Each row is a point on a landscape with many peaks, with its height.
From any point a climber steps to the highest of the 2 points nearest to it. It stops when none of these is higher. Distance is the straight distance between rows; heights are no part of it.
q_750 (h 248): 97 94 113 114 89 90 99 106 103 114 99 64 106 111 89 108 111 89 94 94 87 87 106 85 87 93 90 92 72 97 99 113 116 100 110 124 86 93 100 118 91 115 111 76 95 112 75 106 107 93 66 90 113 101 102 118 99
q_189 (h 262): 106 82 98 95 98 91 112 98 125 98 97 61 108 107 81 103 113 80 120 98 90 89 104 89 89 97 111 101 78 97 92 102 88 100 115 115 70 104 102 112 94 117 106 101 80 94 84 110 113 98 74 87 93 104 114 93 108
q_831 (h 311): 79 114 118 116 98 91 87 99 88 113 105 105 99 116 110 95 100 114 86 107 99 110 107 96 90 98 92 99 97 100 102 104 133 82 90 102 108 99 87 113 97 99 108 80 104 108 83 121 115 79 83 98 112 121 88 108 108
q_926 (h 327): 85 110 108 112 95 107 91 100 98 106 102 113 101 125 108 94 91 113 88 98 113 116 101 107 89 85 92 99 106 101 99 102 124 96 85 99 109 116 93 110 101 92 110 89 99 94 94 106 100 83 100 110 105 110 98 105 105
q_100 (h 608): 113 110 101 102 98 109 106 116 93 87 98 109 104 80 93 108 86 113 94 104 94 96 90 110 110 105 94 107 112 107 96 94 104 106 92 98 108 97 95 90 99 99 94 100 111 101 114 82 76 116 122 109 96 87 94 105 87
q_910 (h 126): 92 101 110 103 84 114 99 122 97 101 102 102 101 118 97 88 103 99 73 103 79 97 105 92 94 82 85 118 87 104 101 100 141 89 93 104 115 88 100 114 96 102 96 80 107 97 86 100 94 100 84 110 111 103 82 113 82
q_713 (h 275): 108 73 104 78 109 97 101 107 84 107 106 120 95 88 97 100 110 93 87 93 77 86 107 96 102 95 77 116 104 80 116 90 107 85 85 86 109 64 90 101 102 90 102 102 101 95 109 109 99 109 91 99 92 116 87 97 95
q_318 (h 619): 95 118 89 91 122 84 102 93 116 109 87 98 109 93 112 86 98 93 121 88 90 106 101 102 105 110 101 93 95 97 106 102 74 86 121 88 110 94 106 96 114 84 67 102 123 80 103 108 114 118 105 88 81 118 108 103 98
q_350 (h 550): 101 124 97 106 104 85 102 90 113 96 93 82 92 84 105 92 101 95 118 97 103 102 99 97 113 120 118 92 99 109 99 106 77 100 120 107 102 104 111 84 100 108 79 104 120 106 102 97 112 103 105 81 98 96 107 105 96
q_516 (h 674): 105 75 89 100 116 108 93 93 96 97 101 102 104 94 119 94 106 92 108 90 78 99 107 110 100 84 100 118 93 77 90 105 92 103 109 90 114 65 86 97 107 101 100 100 111 101 99 83 73 110 99 106 83 100 107 112 91
q_889 (h 553): 102 107 99 90 76 99 120 116 129 99 90 75 106 110 70 101 102 94 106 105 112 86 95 80 90 107 113 93 81 117 103 94 100 98 107 109 80 132 120 114 88 105 99 104 74 100 92 114 115 95 93 104 106 95 103 83 99
q_162 (h 659): 105 109 116 101 103 88 101 100 104 79 111 84 106 89 101 107 103 109 112 103 95 112 97 107 101 116 103 101 112 109 94 100 98 102 93 104 95 112 76 87 94 113 95 101 117 89 89 85 97 107 94 72 86 110 108 122 114
q_513 (h 46): 116 116 105 113 113 77 91 90 81 75 111 118 97 66 107 122 99 123 89 111 119 99 91 113 129 131 105 109 120 103 104 92 85 107 89 100 93 83 90 77 93 108 99 106 116 115 115 87 87 101 117 92 109 85 93 100 111
q_859 (h 340): 95 105 94 108 125 69 83 75 81 102 91 130 93 86 126 100 96 113 100 96 107 109 105 114 112 107 96 107 109 85 113 104 92 82 101 88 106 63 87 93 102 84 96 98 118 105 110 120 109 93 109 93 103 113 94 87 113
q_533 (h 308): 94 112 102 98 111 86 93 99 91 98 93 126 101 104 98 98 90 126 96 101 114 112 91 114 98 103 95 104 112 99 107 94 114 85 87 89 109 95 86 102 101 80 102 95 102 93 107 118 109 96 111 103 102 124 95 88 111
q_783 (h 222): 99 96 91 108 86 89 97 86 84 106 98 90 90 95 97 100 106 97 98 105 125 87 100 94 109 111 113 86 95 98 109 105 85 116 105 116 87 89 119 100 87 108 119 110 87 131 108 114 108 75 95 100 121 87 97 78 107
q_472 (h 181): 107 91 88 92 79 127 116 118 81 114 103 106 103 101 79 112 83 96 83 105 98 82 92 93 96 95 81 83 115 107 106 99 105 110 91 103 103 115 130 102 112 85 109 105 91 109 116 91 89 104 113 125 110 80 87 87 86
q_693 (h 427): 94 103 92 110 86 113 97 90 95 107 100 103 93 118 103 98 94 105 94 100 129 102 98 105 95 89 104 86 100 101 99 104 99 118 96 106 102 115 113 103 97 101 115 103 90 113 110 103 96 83 110 116 113 88 104 90 106
q_24 (h 573): 112 123 94 109 104 95 106 111 100 80 93 104 102 78 98 99 95 116 106 102 108 99 90 109 112 109 113 112 106 114 97 91 99 104 97 97 110 94 96 82 96 100 89 103 115 104 107 86 81 108 121 100 97 92 97 104 88
q_196 (h 419): 98 125 117 98 97 91 111 105 104 84 100 102 95 94 105 104 98 115 98 106 116 112 95 104 104 113 112 102 118 127 107 92 116 96 80 110 97 124 93 97 97 108 105 95 108 96 91 101 103 94 96 94 113 100 96 98 103
q_105 (h 191): 112 91 81 108 86 134 104 118 84 110 101 88 106 100 83 111 83 92 92 105 101 77 94 92 100 90 96 86 103 102 83 113 98 125 107 104 98 110 125 92 106 95 104 104 90 123 115 76 80 104 120 128 112 72 96 97 84
q_198 (h 654): 111 99 108 89 99 99 113 103 92 84 107 110 95 81 97 108 97 105 94 102 96 98 94 110 108 115 90 101 124 109 107 86 97 106 81 104 97 99 95 97 103 108 106 104 110 91 110 91 88 116 104 94 100 84 93 98 101
q_63 (h 399): 91 121 107 103 109 84 98 86 99 88 99 116 90 91 121 101 101 118 100 101 122 115 95 110 110 114 115 100 118 114 110 97 100 93 89 106 100 108 95 95 105 100 102 103 109 99 100 108 107 92 101 91 115 104 102 91 107
q_953 (h 88): 90 94 101 100 97 114 100 87 79 120 106 121 86 106 105 102 86 95 85 97 96 104 100 104 102 96 77 79 116 93 111 105 93 103 94 99 101 91 114 107 117 88 108 97 101 102 117 106 104 99 108 116 104 92 97 91 100
q_866 (h 551): 112 120 104 99 102 85 107 97 128 67 89 94 91 86 112 95 117 107 122 103 116 119 95 97 101 109 140 117 108 136 96 92 103 97 94 101 100 123 95 77 85 111 93 108 105 92 90 88 95 95 100 85 101 89 110 100 94
q_451 (h 552): 109 89 107 109 94 87 109 122 89 86 109 66 121 89 72 108 104 95 108 109 78 79 112 93 99 111 96 100 78 98 87 112 109 119 115 116 75 85 89 93 93 107 106 97 98 112 90 105 106 104 81 81 99 115 95 112 110
q_613 (h 721): 114 67 93 87 114 107 99 94 94 93 103 102 105 91 108 103 106 94 112 91 87 96 103 109 99 94 92 108 106 80 88 99 78 109 103 91 102 77 82 98 104 102 103 107 102 92 105 80 74 118 105 103 77 97 111 107 102
q_602 (h 256): 104 68 90 92 99 110 102 105 89 112 98 99 100 103 93 92 103 86 102 95 82 86 106 93 95 85 92 100 93 86 98 107 97 104 102 95 102 77 110 102 106 90 108 104 84 109 105 100 93 99 94 112 95 103 104 94 93
q_543 (h 115): 89 84 105 104 93 121 97 101 89 123 105 97 91 122 103 99 103 77 84 95 68 96 106 92 93 76 75 96 82 90 104 110 116 96 100 101 101 76 117 121 105 105 106 80 101 101 90 98 92 100 86 109 107 90 94 113 88
q_862 (h 471): 116 94 110 97 96 93 103 129 82 78 106 107 108 81 90 101 106 115 76 110 91 89 103 105 110 108 92 122 101 101 111 90 131 95 84 100 109 80 84 93 90 106 101 96 112 110 97 101 87 105 91 99 107 99 76 102 90
q_160 (h 201): 110 93 78 115 77 121 102 112 86 106 98 89 99 100 86 107 90 94 92 105 115 80 94 91 102 96 111 89 97 106 94 111 97 128 103 110 95 106 129 95 97 103 113 106 85 135 110 89 89 85 113 124 122 75 91 81 88
q_530 (h 658): 94 94 81 79 119 91 104 92 121 113 91 99 115 102 106 84 102 82 123 88 83 104 102 102 97 102 96 94 92 86 101 97 71 85 119 84 101 100 106 102 112 89 78 106 103 69 101 110 111 118 102 94 70 116 112 103 100
q_149 (h 255): 105 90 110 105 95 92 105 103 120 96 98 59 109 109 87 105 115 91 108 98 90 97 104 90 89 97 108 99 75 106 92 106 107 99 109 122 79 101 95 110 92 120 106 88 88 98 73 104 105 96 68 86 102 101 107 111 107
q_767 (h 240): 93 100 107 103 89 93 102 95 101 119 99 75 94 111 94 100 103 87 97 91 94 87 107 86 98 104 91 80 82 95 107 107 100 97 108 119 84 90 116 116 97 110 107 86 98 111 91 114 112 93 79 94 107 96 102 103 99
q_895 (h 512): 114 87 86 78 81 102 120 103 123 92 91 96 93 94 87 99 113 90 109 106 119 86 95 89 94 106 122 104 99 121 111 86 89 106 97 106 94 120 121 104 86 104 111 121 71 99 105 106 100 95 99 103 107 80 99 73 94
q_557 (h 379): 82 123 108 100 120 83 86 79 100 101 95 131 91 101 131 102 97 117 99 102 122 129 98 116 101 112 105 96 122 107 109 97 96 85 93 99 99 113 89 104 114 84 99 97 109 89 103 119 127 90 105 99 115 115 107 85 116
q_827 (h 55): 102 134 101 119 108 80 89 80 91 90 108 108 83 72 105 116 91 110 99 108 128 103 95 100 127 136 111 90 120 108 96 105 64 109 111 106 93 102 103 82 98 108 87 114 113 116 117 91 117 103 125 82 114 94 106 99 117
q_982 (h 50): 108 132 103 112 108 78 99 88 87 84 100 115 92 68 102 116 86 119 92 109 117 102 87 107 130 135 105 100 122 110 107 99 79 105 94 100 95 95 103 82 99 99 91 109 118 110 120 95 103 107 124 88 115 91 93 92 110
q_297 (h 93): 85 97 104 103 96 117 94 87 82 137 109 115 88 123 98 101 81 86 85 101 91 106 101 97 92 90 71 67 99 88 112 108 99 101 100 95 94 96 122 119 119 88 103 87 100 99 108 107 112 98 107 115 99 97 101 100 101
q_920 (h 360): 83 119 95 109 124 75 76 73 97 107 86 133 98 102 133 94 98 118 105 98 118 129 103 112 97 106 102 105 110 94 108 107 100 74 101 84 109 91 83 98 107 76 91 94 111 94 97 124 121 87 110 95 107 131 100 83 117
q_125 (h 531): 109 93 99 111 93 100 108 118 91 85 111 66 118 97 69 109 104 97 112 111 97 80 101 89 97 109 110 98 83 103 82 109 102 124 115 114 73 101 92 96 88 113 112 105 82 109 90 100 107 100 92 87 103 107 104 106 117
q_384 (h 247): 100 59 91 103 109 109 100 104 84 118 98 93 106 97 95 99 104 74 103 95 63 81 119 87 99 79 87 110 79 78 95 117 101 103 111 92 98 57 110 96 109 90 106 100 85 120 102 101 94 93 88 111 99 109 101 98 90
q_255 (h 527): 99 101 97 84 82 84 114 93 126 93 90 83 88 107 94 97 117 92 110 104 126 94 97 84 95 111 126 95 92 118 115 89 91 95 105 113 82 123 123 112 83 111 103 111 81 101 97 120 117 83 86 94 107 88 108 75 103
q_721 (h 296): 99 110 105 88 111 89 99 111 91 104 95 130 95 99 97 96 94 122 86 100 95 100 103 98 104 105 87 116 107 96 113 86 123 70 83 84 115 81 85 104 101 78 94 93 99 90 105 121 117 104 103 101 106 134 83 88 100
q_400 (h 297): 86 93 126 116 95 84 85 103 73 105 115 97 106 108 105 107 106 103 75 112 86 96 111 97 90 98 84 112 85 85 103 101 137 94 94 102 102 87 76 114 90 106 118 83 106 118 87 118 105 82 71 87 108 115 79 120 109
q_887 (h 572): 99 105 87 112 104 96 97 118 100 95 89 99 111 107 93 82 100 113 105 100 101 99 101 99 98 84 110 118 78 100 89 110 119 99 106 91 119 84 97 93 97 84 94 95 97 113 92 111 93 90 100 107 103 121 99 96 89
q_473 (h 541): 108 86 78 88 84 115 115 101 124 101 81 89 87 103 96 97 110 91 105 96 116 92 98 92 93 87 120 99 93 112 104 96 94 113 104 107 97 119 135 103 100 100 101 115 78 103 106 100 93 95 98 117 111 73 98 80 81
q_69 (h 484): 121 101 99 96 90 99 116 135 108 69 103 88 121 98 69 102 107 111 106 118 103 87 97 92 93 99 110 115 88 112 88 96 116 116 99 101 95 114 84 98 83 103 113 108 84 95 87 101 97 97 96 102 100 107 99 99 111
q_799 (h 426): 110 92 109 97 93 90 105 117 109 92 94 80 100 94 89 91 114 92 95 96 84 93 112 92 103 98 105 120 85 108 106 99 126 92 101 116 106 84 99 99 91 116 93 87 107 105 84 107 97 101 72 92 111 100 85 101 79
q_468 (h 536): 105 120 108 115 114 87 93 102 90 76 99 106 106 76 112 102 98 122 101 104 103 112 95 118 115 113 108 118 111 108 102 101 106 94 92 98 112 88 82 80 97 106 86 97 125 107 99 86 83 104 111 92 103 99 96 112 96
q_805 (h 703): 100 89 74 78 117 105 105 94 116 116 87 104 107 96 97 93 95 89 119 91 93 96 94 105 100 101 100 87 101 86 97 97 69 98 120 81 104 107 111 97 116 79 82 116 93 77 113 100 101 125 117 104 74 105 114 97 96
q_604 (h 450): 96 105 98 111 88 126 99 106 108 102 98 99 104 129 96 100 94 105 94 97 122 101 95 104 92 79 103 89 97 106 93 103 107 120 94 107 99 131 111 104 98 96 109 99 88 102 101 94 89 91 109 124 108 86 106 101 95
q_882 (h 607): 98 112 95 99 83 112 116 112 131 89 105 87 116 114 73 110 89 96 114 111 115 94 89 92 93 108 112 93 95 116 87 95 92 118 106 97 81 157 107 101 85 106 101 124 69 90 105 90 106 98 122 103 95 91 116 94 107
q_995 (h 277): 89 83 94 88 108 97 97 72 114 114 102 96 101 117 110 88 113 80 115 88 100 108 105 98 94 93 98 85 93 79 104 100 77 93 105 96 88 104 106 115 109 106 108 106 86 84 95 112 114 97 87 94 86 101 115 100 114
q_317 (h 232): 97 86 99 101 95 89 100 93 89 111 101 83 95 100 95 101 108 88 105 96 99 88 108 93 105 107 99 88 91 90 107 106 92 108 106 114 82 86 107 108 95 110 117 103 89 117 99 115 110 86 82 91 107 98 102 90 108
q_550 (h 716): 100 91 104 87 101 107 103 89 110 89 97 109 89 102 118 96 112 101 103 91 113 112 97 111 97 89 110 105 114 109 101 90 101 109 85 104 102 111 95 102 101 112 116 103 97 88 102 91 84 101 95 106 100 84 103 96 97
q_881 (h 341): 74 111 112 99 103 117 96 86 107 116 96 126 93 128 117 92 93 105 89 98 107 121 101 109 89 84 90 95 111 100 107 97 113 85 85 95 107 120 102 115 111 87 100 87 103 78 95 110 110 91 104 111 103 105 102 101 100
q_990 (h 508): 120 91 103 114 98 98 110 116 112 64 109 72 125 95 75 110 114 104 114 118 93 98 96 92 90 102 122 111 82 111 76 103 107 124 113 104 80 116 80 90 85 119 112 108 82 98 82 89 96 100 94 87 95 103 111 112 119
q_656 (h 440): 98 115 125 99 90 89 105 117 89 90 111 92 105 100 95 104 97 116 86 109 102 104 99 96 97 115 94 99 106 115 107 93 128 90 82 114 96 112 84 104 92 110 105 83 110 104 87 109 105 92 81 90 114 110 83 109 106
q_423 (h 617): 97 102 118 111 95 96 98 104 94 93 114 78 110 98 104 104 101 100 97 105 82 104 104 105 93 104 91 98 95 99 97 109 109 105 100 111 95 104 82 104 97 117 99 91 117 101 84 88 93 106 79 82 94 103 100 123 107
q_487 (h 710): 103 105 106 85 106 92 105 108 106 85 101 103 106 91 96 100 97 111 111 96 100 102 92 107 104 106 98 102 111 101 101 88 97 94 91 96 103 105 83 96 100 97 97 106 106 77 100 97 97 117 103 88 83 109 103 106 106
q_205 (h 288): 83 91 105 93 109 89 88 61 115 119 101 95 92 118 133 94 117 82 112 86 100 116 109 103 90 93 99 90 94 83 104 106 91 88 106 103 98 97 100 116 108 112 107 95 100 91 82 112 112 86 72 86 94 95 111 111 114
q_547 (h 98): 82 103 107 111 99 103 91 88 85 135 112 95 97 124 97 104 88 83 98 99 85 101 103 89 95 99 73 65 85 84 105 117 98 100 110 99 90 93 112 120 109 98 101 82 106 103 96 108 117 96 98 103 94 107 105 112 108
q_764 (h 589): 105 116 118 101 110 78 94 89 121 76 99 86 92 85 112 104 120 110 117 107 109 125 97 98 95 120 132 102 113 133 98 97 104 87 89 104 92 127 78 77 88 120 98 102 116 94 75 87 104 87 79 69 100 100 110 112 108
q_412 (h 283): 96 87 115 110 89 106 97 116 79 94 117 94 109 103 101 100 108 96 77 104 75 93 108 101 93 91 83 116 88 92 99 106 132 104 90 106 101 78 88 114 89 112 110 86 109 115 87 98 86 97 73 97 106 95 82 117 97
q_148 (h 62): 112 111 86 113 109 95 78 79 93 89 112 106 84 81 106 113 97 105 109 102 131 96 97 98 121 116 120 100 112 96 84 101 58 116 112 98 101 100 97 78 93 116 95 118 104 121 120 77 105 104 134 88 104 90 108 107 114
q_869 (h 650): 99 107 89 104 91 125 102 99 127 103 102 96 107 114 87 111 86 95 112 103 124 99 90 102 97 95 116 88 99 104 81 94 78 122 110 92 91 153 108 94 95 101 96 122 75 90 114 82 104 106 127 110 92 84 119 100 103
q_272 (h 81): 102 92 87 104 109 114 86 82 83 115 97 132 88 96 114 104 86 102 92 92 104 107 98 113 105 89 87 91 117 84 102 104 80 102 104 87 113 84 106 99 114 85 97 100 104 106 125 91 89 101 128 123 96 91 101 88 97
q_958 (h 502): 108 114 115 120 99 97 99 120 81 77 111 102 111 85 109 106 94 117 82 111 89 104 101 119 112 113 94 121 106 106 103 103 124 98 86 102 107 86 84 89 91 112 90 88 127 115 98 89 76 103 99 97 106 92 86 117 90
q_134 (h 69): 102 104 87 103 107 101 89 76 94 99 104 114 83 92 111 107 94 105 106 96 129 108 94 109 110 106 110 91 116 92 91 101 70 115 106 99 102 101 100 90 102 99 105 115 96 105 122 91 102 100 122 105 102 93 108 90 114
q_785 (h 513): 111 98 96 96 113 87 96 94 118 72 88 102 101 89 121 90 120 112 121 97 113 115 98 110 104 93 132 126 104 112 93 93 102 98 95 95 110 103 82 81 91 111 98 105 102 98 88 89 79 95 96 91 94 94 109 104 97
q_594 (h 157): 97 89 99 99 103 124 98 109 81 114 102 125 98 109 104 93 89 101 81 101 83 101 99 102 98 76 75 110 103 92 103 102 112 91 93 83 120 78 103 107 107 81 97 84 107 102 107 95 80 108 117 123 94 96 92 100 86
q_354 (h 507): 96 108 83 98 89 111 108 121 112 101 87 102 110 113 80 91 87 109 107 105 111 91 93 98 96 90 106 101 90 104 88 101 107 106 106 90 109 118 113 97 100 79 98 106 81 105 104 106 95 100 118 124 99 106 104 86 90
q_57 (h 75): 102 102 85 106 117 100 79 73 87 105 99 128 88 83 120 110 90 110 97 92 113 109 96 116 114 103 95 92 121 82 96 104 67 106 104 93 107 82 96 92 112 93 94 108 112 103 127 89 93 110 131 111 93 93 103 94 110
q_80 (h 579): 96 118 92 96 105 81 108 94 111 103 88 90 96 90 99 93 97 95 122 96 103 97 99 95 109 118 109 87 97 102 107 103 74 93 121 101 100 100 114 94 104 91 81 108 108 97 104 115 121 108 103 88 92 108 109 90 101
q_502 (h 322): 90 104 104 115 117 74 80 75 80 105 102 104 103 92 122 98 100 110 105 97 102 113 107 113 107 110 102 99 101 81 101 109 93 91 105 95 105 80 83 91 100 98 95 97 116 111 98 109 105 89 97 81 93 120 101 108 113
q_433 (h 108): 90 88 101 114 100 126 94 98 90 125 114 87 101 120 105 102 89 78 91 95 69 98 102 104 96 82 81 87 81 88 91 118 104 111 110 99 94 86 114 114 113 105 94 84 113 104 96 85 87 110 96 110 99 87 103 123 89
q_754 (h 701): 97 111 90 100 97 114 96 83 132 103 105 97 97 109 103 111 96 87 118 98 125 107 95 100 102 99 123 85 106 105 87 94 62 119 119 97 89 152 110 94 102 112 86 126 88 84 112 84 115 109 124 97 92 81 122 106 104
q_417 (h 460): 104 104 113 88 88 92 110 124 102 81 113 94 113 107 77 101 105 115 94 114 112 98 94 96 94 110 105 101 103 111 100 85 126 100 80 106 93 123 81 106 89 108 116 101 87 94 87 111 108 92 86 94 104 112 92 101 117
q_247 (h 165): 102 84 95 85 102 124 107 114 87 116 92 132 94 96 100 99 92 99 81 96 87 97 94 99 94 77 78 106 112 91 110 93 107 87 89 83 124 87 109 101 113 70 98 99 94 90 118 95 83 112 119 128 92 92 91 91 80
q_342 (h 310): 83 105 116 100 115 77 85 76 90 109 112 105 104 98 127 98 104 97 104 93 93 116 110 109 94 115 90 93 105 87 108 106 94 84 103 93 100 92 81 105 106 102 100 95 122 94 89 108 116 90 81 76 87 117 104 116 116
q_420 (h 795): 102 82 98 81 106 117 104 96 102 97 102 118 96 99 107 97 102 97 102 89 97 103 97 110 97 89 92 97 118 90 101 88 88 102 88 96 104 102 93 105 109 97 110 102 96 78 111 84 82 114 110 111 83 90 107 98 100
q_581 (h 535): 106 104 88 91 89 104 110 130 106 96 85 103 108 105 78 88 98 109 98 103 103 88 99 90 99 91 103 112 90 103 98 98 122 96 98 95 118 99 108 100 95 82 100 104 83 102 98 113 97 98 102 119 102 112 95 86 86
q_258 (h 134): 88 95 119 95 90 117 101 113 85 108 115 117 91 109 110 98 104 97 67 106 75 101 107 97 99 94 75 119 107 101 114 90 135 79 78 96 110 84 90 117 100 105 101 80 117 88 96 101 97 109 85 103 109 103 77 106 88
q_606 (h 481): 93 101 84 100 83 125 107 120 113 114 91 102 112 129 78 97 85 100 93 107 112 92 97 94 90 77 99 91 91 105 89 101 108 110 103 94 101 132 126 102 106 75 99 107 74 101 106 102 94 96 114 132 101 94 106 90 87
q_91 (h 644): 108 95 89 91 98 122 101 95 111 91 88 117 91 101 116 100 104 106 98 97 125 106 96 108 102 78 118 109 113 107 96 86 95 115 90 101 114 112 106 97 97 100 111 106 89 102 110 84 74 93 115 125 99 75 100 87 87
q_585 (h 413): 116 80 114 79 97 81 104 111 121 99 94 75 97 100 92 91 118 85 100 93 74 97 120 87 94 97 105 127 88 103 107 88 129 82 103 113 101 83 83 100 91 116 91 90 105 92 83 111 114 106 60 86 98 113 86 99 85
q_981 (h 583): 100 97 115 112 98 84 99 104 91 98 113 71 105 87 94 106 100 91 103 99 75 87 111 104 108 114 89 94 92 92 99 107 101 109 108 117 86 82 94 94 96 117 98 92 118 116 94 99 102 106 80 79 99 101 94 117 102
q_678 (h 702): 107 103 95 96 107 111 96 87 114 101 106 91 95 92 107 105 96 90 113 91 99 104 99 107 109 106 104 85 111 99 86 99 67 116 113 102 97 116 104 90 116 114 83 107 113 88 111 77 102 128 117 88 87 87 112 118 100
q_48 (h 149): 96 95 101 105 106 109 93 110 81 102 104 124 105 105 108 89 94 112 86 104 87 105 104 107 99 85 78 120 100 88 104 98 121 86 91 82 122 76 85 106 100 86 99 88 111 97 101 98 86 104 109 110 92 112 88 106 97
q_40 (h 172): 107 83 94 79 90 123 110 117 84 117 101 125 96 96 86 100 92 96 77 102 91 87 90 94 95 89 75 95 118 98 113 90 106 92 84 94 115 96 117 107 113 76 110 101 85 97 117 96 90 105 112 125 105 94 87 87 87
q_655 (h 265): 100 76 99 83 103 109 102 108 94 115 103 105 104 110 88 91 105 85 98 95 73 90 108 88 93 84 80 105 92 82 103 99 107 91 97 85 105 77 105 108 107 87 105 102 85 90 97 107 106 107 90 107 88 118 98 97 97
q_903 (h 559): 91 131 124 108 110 77 91 89 116 87 105 76 98 88 103 105 112 109 117 109 113 119 96 92 95 129 127 84 107 123 95 102 85 87 99 107 87 131 86 83 90 117 93 104 113 95 80 93 116 83 85 66 95 110 115 109 118
q_534 (h 621): 104 93 82 106 113 100 97 101 104 94 89 99 107 97 112 85 103 102 115 90 99 104 102 109 101 86 112 115 86 90 88 106 95 100 111 89 114 82 95 93 103 95 94 104 105 101 97 95 84 100 106 109 88 112 109 102 90
q_964 (h 120): 96 88 106 101 88 118 100 112 103 114 96 87 98 120 91 94 108 82 83 93 72 91 105 84 89 77 88 111 73 100 99 107 125 95 102 108 107 82 110 118 102 100 94 80 99 102 84 99 94 102 77 109 111 97 90 109 80
q_699 (h 361): 82 123 112 103 117 105 91 82 105 103 93 133 98 109 133 102 89 116 93 94 118 129 96 122 99 95 99 97 125 103 102 101 97 93 88 95 107 124 92 102 116 87 97 93 113 80 106 100 112 98 113 105 106 107 110 93 107
q_985 (h 533): 94 130 110 115 99 89 96 89 111 98 106 74 96 92 99 106 101 102 115 103 115 112 94 91 104 124 118 82 103 112 90 109 78 101 108 111 94 124 99 89 92 115 87 105 111 104 92 93 119 92 100 76 98 107 113 110 111
q_227 (h 578): 109 93 79 89 86 124 115 105 124 93 78 102 96 101 101 98 101 95 107 101 115 99 96 99 93 82 122 106 100 117 101 88 98 114 107 100 109 127 125 94 100 94 99 116 80 102 109 92 77 99 114 126 103 70 99 85 70
q_415 (h 775): 107 97 84 92 105 107 109 97 107 106 89 99 92 84 103 98 96 95 112 94 94 98 97 106 107 101 106 94 108 99 100 98 75 104 117 96 104 97 115 89 113 94 85 111 105 96 116 92 91 120 117 100 89 87 105 97 88
q_3 (h 141): 91 90 112 97 100 111 92 108 76 105 111 135 90 99 116 96 98 110 67 103 75 102 108 106 106 91 74 131 108 89 114 87 129 79 80 83 116 70 85 111 99 92 103 88 112 98 103 102 94 106 102 107 103 111 77 101 92
q_824 (h 103): 85 94 105 115 102 114 96 94 93 122 112 83 107 123 97 103 92 83 101 93 78 100 101 100 89 86 82 79 77 86 87 119 102 107 111 102 91 95 103 115 112 102 98 85 105 96 90 91 101 105 91 99 95 106 109 127 103
q_643 (h 449): 110 92 104 97 101 85 100 119 93 79 99 99 108 94 94 93 115 111 93 107 97 93 107 98 102 98 107 127 93 100 105 94 134 92 92 100 112 84 76 92 89 104 103 96 103 108 87 112 97 99 82 93 106 111 81 104 97
q_382 (h 299): 83 104 111 95 113 88 93 74 104 118 104 105 95 107 128 93 105 86 108 89 83 117 109 101 96 100 91 88 97 89 114 107 93 84 105 96 103 94 98 112 106 102 96 87 118 84 86 111 117 93 81 86 91 113 103 112 107
q_769 (h 269): 99 81 101 79 100 91 112 92 122 107 101 82 104 113 89 92 113 79 114 92 96 95 105 92 93 102 99 90 90 91 102 98 84 89 109 106 76 106 105 115 101 112 106 107 80 86 93 118 116 99 80 90 86 103 114 92 110
q_974 (h 323): 101 105 88 104 112 87 90 90 83 112 92 124 101 95 101 97 83 112 105 95 104 101 99 106 105 100 83 96 105 84 106 103 93 87 102 83 109 73 95 97 106 73 91 100 106 100 113 112 107 105 123 102 90 125 100 87 110
q_172 (h 574): 107 110 100 100 79 106 121 126 133 90 96 68 118 112 60 103 97 93 112 114 105 87 92 83 88 107 114 100 81 123 87 100 103 109 108 109 77 142 111 109 86 109 99 106 75 91 89 101 109 101 103 96 99 94 110 95 105
q_839 (h 211): 112 93 79 110 83 106 105 103 84 98 99 91 94 85 87 105 98 93 101 109 121 75 96 88 109 112 116 93 102 109 102 107 83 126 104 112 91 103 128 91 86 110 115 116 82 133 113 96 99 83 112 110 120 75 95 75 98
q_682 (h 286): 105 92 103 85 104 98 100 112 80 108 99 130 95 98 86 99 96 108 77 101 91 92 102 93 99 100 75 109 109 88 114 86 122 77 77 83 113 74 94 104 102 75 107 102 92 96 110 115 111 101 104 110 106 126 76 88 99
q_481 (h 657): 104 103 92 98 98 116 99 83 130 103 103 81 89 102 102 104 99 83 121 92 108 108 98 102 99 103 114 85 106 105 86 98 64 116 121 106 88 136 113 94 110 116 82 115 100 85 107 76 108 121 116 89 84 77 119 116 98

Call two points neighbours if one is among the 2 nearest of the other. Go from one point of each pair to the other, from neighbour to neighbour, staying as high as possible. Name the lowest point that can't be avoided.
q_754, q_420 | q_785
q_764, q_754 | q_985
q_754, q_415 | q_481

For each start below, name the point where the climber stops.
q_581 | q_420
q_513 | q_487
q_895 | q_420
q_255 | q_754
q_80 | q_415
q_643 | q_487
